Each row is a point on a tangle of strands that fork and nearly touch. The rows are in no order.
In the rows, zero is written as 128.
Points whose rows are less than 113 apart are linked; no others are. Some points are linked to none.
k_102: [ 58 158 114 152  85 158 107 161  80 138 153 142 121 125 108  39 125 182
 138  93  78 140  90 115  96 146]
k_672: [202 137 156 107 165 142  82 112 110 110 131 102  89 122 112 162  96 135
 130 108 150  81 126 121 100  90]
k_984: [182  86 129 112 152 122 104 130 122  74  98  86 145  99 148 177 148 139
  71 106 137 164 121 134  99 148]
k_242: [106 118 124 161 100 183  56 177 120  74 131 137 131  98 125 114 172 112
 110  93 149 170  85 123 140 133]
k_419: [126 107 160 122 134  97 174 157 152 126  36 154 153  95 129 183 143  90
 181 170 168 159  92 167 142 163]
k_612: [ 89 149 125 167 115  83 183 113 121 179 144 151 121 131 127  58 129 133
 109 143 124 139 142 116 145 119]
k_506: [132 155 128 133 102 194  47 103 130 111 142 105 114 175 114 120 108 155
  99 103  98  73 127 135 149 104]
k_564: [185 143 128  95 155 136 114 138 145 106 139 153  76 136 123 146 115  77
 156 115 155  67 164 108 115  57]
k_23: [163 133 127 151 142 106 127  93 164 157 146 123 140 175 128 124 137  90
 134 139 140  94 188 154 187  86]
k_558: [106 159 138 181 133 116 126 124 131 159 138 117 126 158 133  96  99 122
 141 139 146 114 126 163 146 127]
k_529: [ 90 167  97 171 107 162 110 142 114 128 159 145 118 151 103  13 137 168
 143 101  91 119 114 118 145 126]
k_355: [ 69 131 135 125  94  94 157 152  91 141 106 128 144  93 129 105 143 129
 146 139 118 157  96 123  71 192]
k_782: [113  92 152  66 119 134 200 124 156 137  94 169 138 111 112 176 145  99
 156 180 125 135 133 114 153 123]
k_25: [ 69 117 119 148  76 169 107 155 137 104 137 133 168 110 133 114 166 114
 123 106 120 169 100 126 154 136]
k_847: [ 98 120 100 171 117  91 178 145 137 122 136 179 116  96 144  72 171  83
 145 143 166 169 142 119 166 110]
k_17: [130  62  90 124 106 159 170 110 177  95 135 170 169 115 156 132 166  64
 118 139 111 141 145 108 181  86]
k_497: [ 92 152 166 150 133  83 176 145  89 183 104 124 128 113 132 104 101 146
 121 140 119 149 111 122  85 178]
k_334: [ 70 153 146 110 100 141 118 141 103 164 129  98 137 141 118 130  96 170
 133 127  96 126 104 122  72 176]
k_798: [110 154 133 153 138 128  98 128 125 144 124  97 121 152 127 113  72 142
 170 133 138  97 115 156  99 147]
k_473: [153 118  84 106 128  91 159  84 156 145 169 124 147 166 121  86 153 148
 120 119 101 123 177 129 162 138]
k_983: [143  84  78  73  96 130 164  79 154 117 177 130 156 155 134 117 173 140
 106 134  84 139 176 111 163 124]
k_187: [153  72 106  59 119 196 133 112 145  87 123 135 142  91 143 173 152 110
  87 137  96 129 141  75 125  93]
k_945: [ 86 155 137 138  84 196  79 148 128 125 159 124 133 162 110 113 138 144
 109 104 114 112 112 134 146 109]
k_504: [124  98 161 135 126 122 129 136 131 121  96 117 175 121 141 207 149 106
  97 143 136 185 130 152 162 143]
k_786: [126 151 154 141 166 117 156 173 124 134 125 181  87  92 121 156 135  87
 157 153 193 127 121 111 122 106]
k_228: [154 115 167 131 129 167  78 165 112  89  78 122 163  76 149 214 136  86
 114 124 155 157  95 146 140 119]
k_13: [106 152 144 158 109 150 102 135 151 148 131 123 144 159 123 119 122  86
 166 151 157  90 136 151 166  88]
k_918: [122 114 121 135 131  52 163 107 147 162 103  91 147 151 128  76 122 122
 155 151 125 123 144 170 126 188]
k_842: [ 61 165 154 158  97 132 147 133  76 195 131 129 138 124 120  51  74 153
 118 117  66 132 131 105  97 157]
k_844: [103  91  84 147 102  69 191 118 152 112 135 148 143 111 142  52 175  95
 154 131 139 151 140 131 152 132]
k_311: [ 68 160 147 173 115 123 112 144 100 161  90 108 183 115 134 196 149 126
  92 114 124 199 106 143 120 171]
k_779: [185 133 142 112 159 111 130 105 153 150 145 132 109 157 132 165 133  97
 105 120 134  94 193 129 171  59]
k_836: [ 83 134 127 149 120 120 191 150 125 134 145 196 106  80 129 108 167  95
 141 146 150 161 114  89 150 105]
k_788: [157 129 108  87 151  98 141 107 133 121 160 117 110 141 113 139 125 164
 102 114 128 102 139 101  99 134]
k_874: [177 138 121 116 139 168  62  74 124 116 149  95 103 180 122 117  83 180
 105  99  95  70 137 136 133 116]
k_151: [140 111 122 121 127 126 103 117 123 113 154 115 124 137 126 133 142 176
  77  98 120 143 118 114 125 138]
k_312: [ 73 162 147 143  92 146 120 156  90 174 116 108 138 132 128  73  66 134
 158 142  89 115 107 121  73 179]
k_267: [172 103 114 104 124 149  75 117 113  91 127  92 131 124 130 142 154 160
  37  86 110 145 127 129 119 126]
k_488: [115 151 154  97 146 128 160 151 145 144 126 187  99 119 123 157 132  71
 184 162 163 102 136 113 125  85]
k_935: [ 57 121 112 115  71 122 133 159  79 140 134 134 140  97 125  68 142 156
 144 112  93 152  93 112  83 173]
k_534: [ 99 152 116  92 107 148 135 113 113 149 174 136 104 141 112  89 104 202
 122 112  87 102 114  87  93 122]
k_544: [ 99 171 155 142 113 198  72 157  95 130 148 130  88 141 112 137  91 135
 159 129 138  95  87 126  93 127]
k_989: [ 81 108 143 147 110 137 175 123 140 149 119 144 174 124 139 194 154 107
  81 137 107 196 120 148 186 137]
k_871: [ 88 127 129 120 108 149 168 140 135 145 181 191 109 117 122 120 168 120
 117 130 132 144 128  74 143  74]
k_611: [110  92 113 125 100  66 220  91 149 147 114 135 141 126 121  96 162 100
 148 167 120 152 162 148 167 147]
k_852: [125 101 111 143 127  74 171 107 122 147 161 115 144 132 128 119 164 157
  80 122 121 194 143 136 145 155]
k_253: [152 155 116 176 133 194  28 135 112  82 132 114  80 152 126  88  88 145
 171 107 142  83 106 156 126 130]
k_621: [164  68  89 136 145 107 139 126 161  68 109 134 131 100 152 132 160  91
 122 127 160 156 147 120 142 117]
k_767: [ 97 155 159 139 135 155  89 174 101 119 120 117 119 114 119 158 117 135
 135 123 151 137  78 141  86 150]
k_196: [113 127 140  62 122 132 193 129 163 140 120 174 116 132 116 155 141  91
 174 157 133  98 155 102 133  90]
k_193: [146 135 104 142 156 121  99 111 130 112 129  87 100 157 135  93  61 184
 172 118 111 101 124 146  94 169]
k_876: [144  75  96  66 112 156 159 111 151 101 159 136 147 130 135 159 162 122
  89 125 103 133 161  97 139 106]
k_807: [117 163 113 126 108 136 156  99 154 166 180 152 123 171 115  92 135 131
 145 132 117  89 164  95 162  82]
k_52: [ 93 138 145 143 106  84 198 111 141 176 125 140 133 138 127 107 142  98
 136 170 136 138 160 139 164 116]
k_126: [167  74 137  84 159 128 172 137 137  87  84 165 146  87 140 216 146 118
 121 146 136 149 103  96 121 120]
k_839: [ 93 127 147 153 116 100 187 105 115 172 137 140 159 131 129 151 166 132
  77 136 107 197 143 139 177 136]
k_922: [140 116 162 121 128 140 111 155 115 105  57 131 186 102 150 245 140 108
 120 138 145 183  89 148 132 145]
k_172: [153 178 116 149 171 137 119  92 131 146 173 139  72 161 122 111  71 196
 119 118 118  96 152 102 126 103]
k_736: [172 110 135 113 174  48 164 127 110 126 102 111 112 124 130 164 116 161
 137 129 155 131 120 138  80 170]
k_461: [173  66 117 118 157  87 161 145 144  70  83 141 135  83 155 174 155 103
 121 131 163 161 113 123 125 143]
k_31: [117 129  85 126 132  99 152 150 129  93 162 158 101 102 125  67 145 126
 157 121 154 128 120  97 100 139]
k_249: [ 70 170 150 185 109 133 111 143 110 179 138 110 156 148 125 133 144 139
  82 108 119 184 115 149 136 145]
k_136: [ 65 169 148 189  96 116 150 135  91 197 148 138 138 125 121  46 117 142
 103 120  95 151 125 116 144 135]
k_631: [132 133  88 140 119  99 113  95 150 125 126  74 151 172 135  57  93 170
 171 126  97  97 142 160 108 177]
k_999: [183  81 152  69 130 140 112 102 141 123 102  83 175 138 128 196 140  79
 153 145 116  99 168 177 156 107]
k_448: [187 121 154 114 156 185  75 144 107  89 101 115 102  68 145 172 152 100
  59 118 157 146 118 106 117  65]
k_79: [177 117 132  48 143 150 119 132 153 120 133 150 104 117 121 186 133  83
 133 130 135  83 167  98 120  69]
k_81: [142 151 133 143 180 116 144 165 104 123 155 166  69 104 126 140 122 133
 127 127 174 131 109  95  91 121]
k_301: [180  98 174  65 136 116 132 129 147 139  74 124 156 121 117 229 130 106
 157 148 139 105 143 163 136 117]
k_357: [ 93 111 142 103 118 105 189 149 137 136  77 155 132  93 119 145 146  96
 173 182 142 143  98 127 117 146]
k_795: [192 164 125 126 165 127  97 108 148 118 150 134  82 153 136 126 113  81
 124 113 146  62 177 118 152  44]
k_33: [ 75 157 129 112  86 169 102 129 115 152 163 118 127 169 109 109 120 175
 133 120  87 101 110 123 110 133]
k_920: [113 132 154 143 140  61 170 126 120 176  93  94 143 136 133 123 103 131
 135 153 135 138 122 154 106 190]
k_251: [135 122 170 125 137  94 124 165 114 109  51 121 164  92 137 207 135 108
 162 146 162 165  87 165 109 170]
k_673: [141 116 155 139 165  62 148 122 115 148  84  87 140 137 124 183 113 143
 132 139 151 130 119 174 102 179]
k_973: [165  93 146 119 139 154 111 151 152  97  88 137 157  84 143 191 136  63
 134 143 166 143 124 132 168  90]
k_684: [184  59 114  98 130 114 120 104 149 102 106  89 171 127 142 157 149  95
 122 138 130 124 173 167 155 129]
k_559: [176 107 129  74 128 198  89 139 122  82 112 124 102  78 146 159 153 109
  81 124 123 122 139  90 103  73]
k_391: [188 132 168 121 163 154  69 145 108 104 113 117  96  86 128 179 120 101
 108 111 165 108 126 133 116  82]
k_124: [202  60 125 103 151 116  95 112 131  91  85  65 155 107 147 183 148 107
  90 112 126 142 155 177 129 142]
k_479: [174 160  95 177 187  84 112 111 156 116 149 121  86 147 142  86  73 128
 166 112 155  88 161 144 136 120]
k_208: [117 123 145  94 116 126 104 118 118 146 125  77 165 160 117 196 129 149
 112 124 109 134 128 158 111 166]
k_482: [146 157 104 143 158 132  98  89 131 128 169 136  90 163 105  88 100 224
  78  97 100 116 131 103 117 134]
k_850: [180 136  98 138 159 130  58  67 121  96 145 103  94 164 116  88  79 208
  79  81  84  94 126 124 119 144]
k_169: [101 175 126 178 122 207  55 139 113 123 148 127  87 152 123  86  79 154
 159 110 121 102  98 142 129 129]
k_548: [154 121 104  92 166  63 169 114 129 131 137 108 106 144 126 124  97 175
 146 128 126 103 135 126  77 168]
k_263: [149 166 112 151 147  98 147  86 168 157 160 134 127 193 132  82 109 120
 162 146 119  80 180 136 171  99]
k_153: [118 143 108 133 151 125 132 160 102 115 154 146  83 106 129  92 120 145
 163 126 156 123  96 116  76 153]
k_916: [ 96 161 150 171 138 134  74 159  84 122  97 103 152 121 134 186 130 130
 105 100 157 182  84 149  99 162]
k_117: [170  86 154  60 144 118 152 144 139 100  66 156 147  95 120 221 132 111
 164 159 147 117 104 128 112 139]
k_586: [ 77 147 130 164  83 166  78 143 140 124 136 116 155 153 128 114 145 103
 132 128 136 134 114 150 166 113]
k_764: [110 171 124 139 159 129 157 141 110 178 136 142  74 134 128  88  48 153
 171 154 126 106 130 101  88 142]
k_656: [109 143  82 162 119 108 133 138 128 120 173 156 113 115 116  21 149 145
 153 108 133 133 117 113 126 129]
k_743: [119 136 104 157 107  84 149  88 139 167 124  77 172 170 128  58 103 145
 149 146 101 109 144 175 136 180]
k_531: [149 130 102 144 164  64 158  86 140 158 163 112 132 160 119  96 144 175
  85 113 120 140 154 140 139 159]
k_780: [ 82 152 132 115  83 160 158 115 124 171 188 165 136 143 113  84 150 141
 119 134  99 123 143  79 157  70]
k_634: [128 174 109 162 158 125 133 114 126 159 155 138  70 141 130  64  38 198
 142 124 103 123 142 102 110 133]
k_43: [148 133 113 128 110 180  44 149 117  72 138 112 108 134 114 103 120 119
 150 107 149  92 108 135 111 129]
k_752: [142 120 124 130  99 187  42 155 118  71 122 109 117 106 128 120 159 113
 105 100 137 120  92 130 128 113]
k_15: [137  56 120 126 118 166 150 134 174  75  93 153 173  88 163 171 149  58
 129 150 124 135 115 125 177  95]

A fork is a point with three links, a tip a point with one. Leave the first point through the second and follow the links. Name the first fork or tip that comes.
k_461, k_126 -> k_920
k_263, k_807 -> k_33
k_497, k_355 -> k_922
k_334, k_312 -> k_79
k_673, k_736 -> k_621

A fork is a point with three links. Follow the links from the first point to the second and name the forks in between, in order.
k_984, k_973 -> k_920 k_922
k_621, k_355 -> k_920
k_31, k_504 -> k_922
k_228, k_267 -> k_922 k_920

Name the points in between on the shortest way along the links from the first point to the second, in order.
k_743, k_253 -> k_631 k_193 k_798 k_558 k_13 k_586 k_25 k_242 k_752 k_43
k_839, k_631 -> k_989 k_504 k_922 k_251 k_419 k_357 k_782 k_196 k_488 k_786 k_81 k_153 k_31 k_656 k_529 k_102 k_935 k_355 k_497 k_920 k_918 k_743
k_876, k_251 -> k_983 k_473 k_531 k_852 k_839 k_989 k_504 k_922
k_850, k_612 -> k_874 k_506 k_945 k_33 k_334 k_312 k_842 k_136
k_999, k_935 -> k_684 k_124 k_984 k_267 k_151 k_788 k_548 k_736 k_673 k_920 k_497 k_355
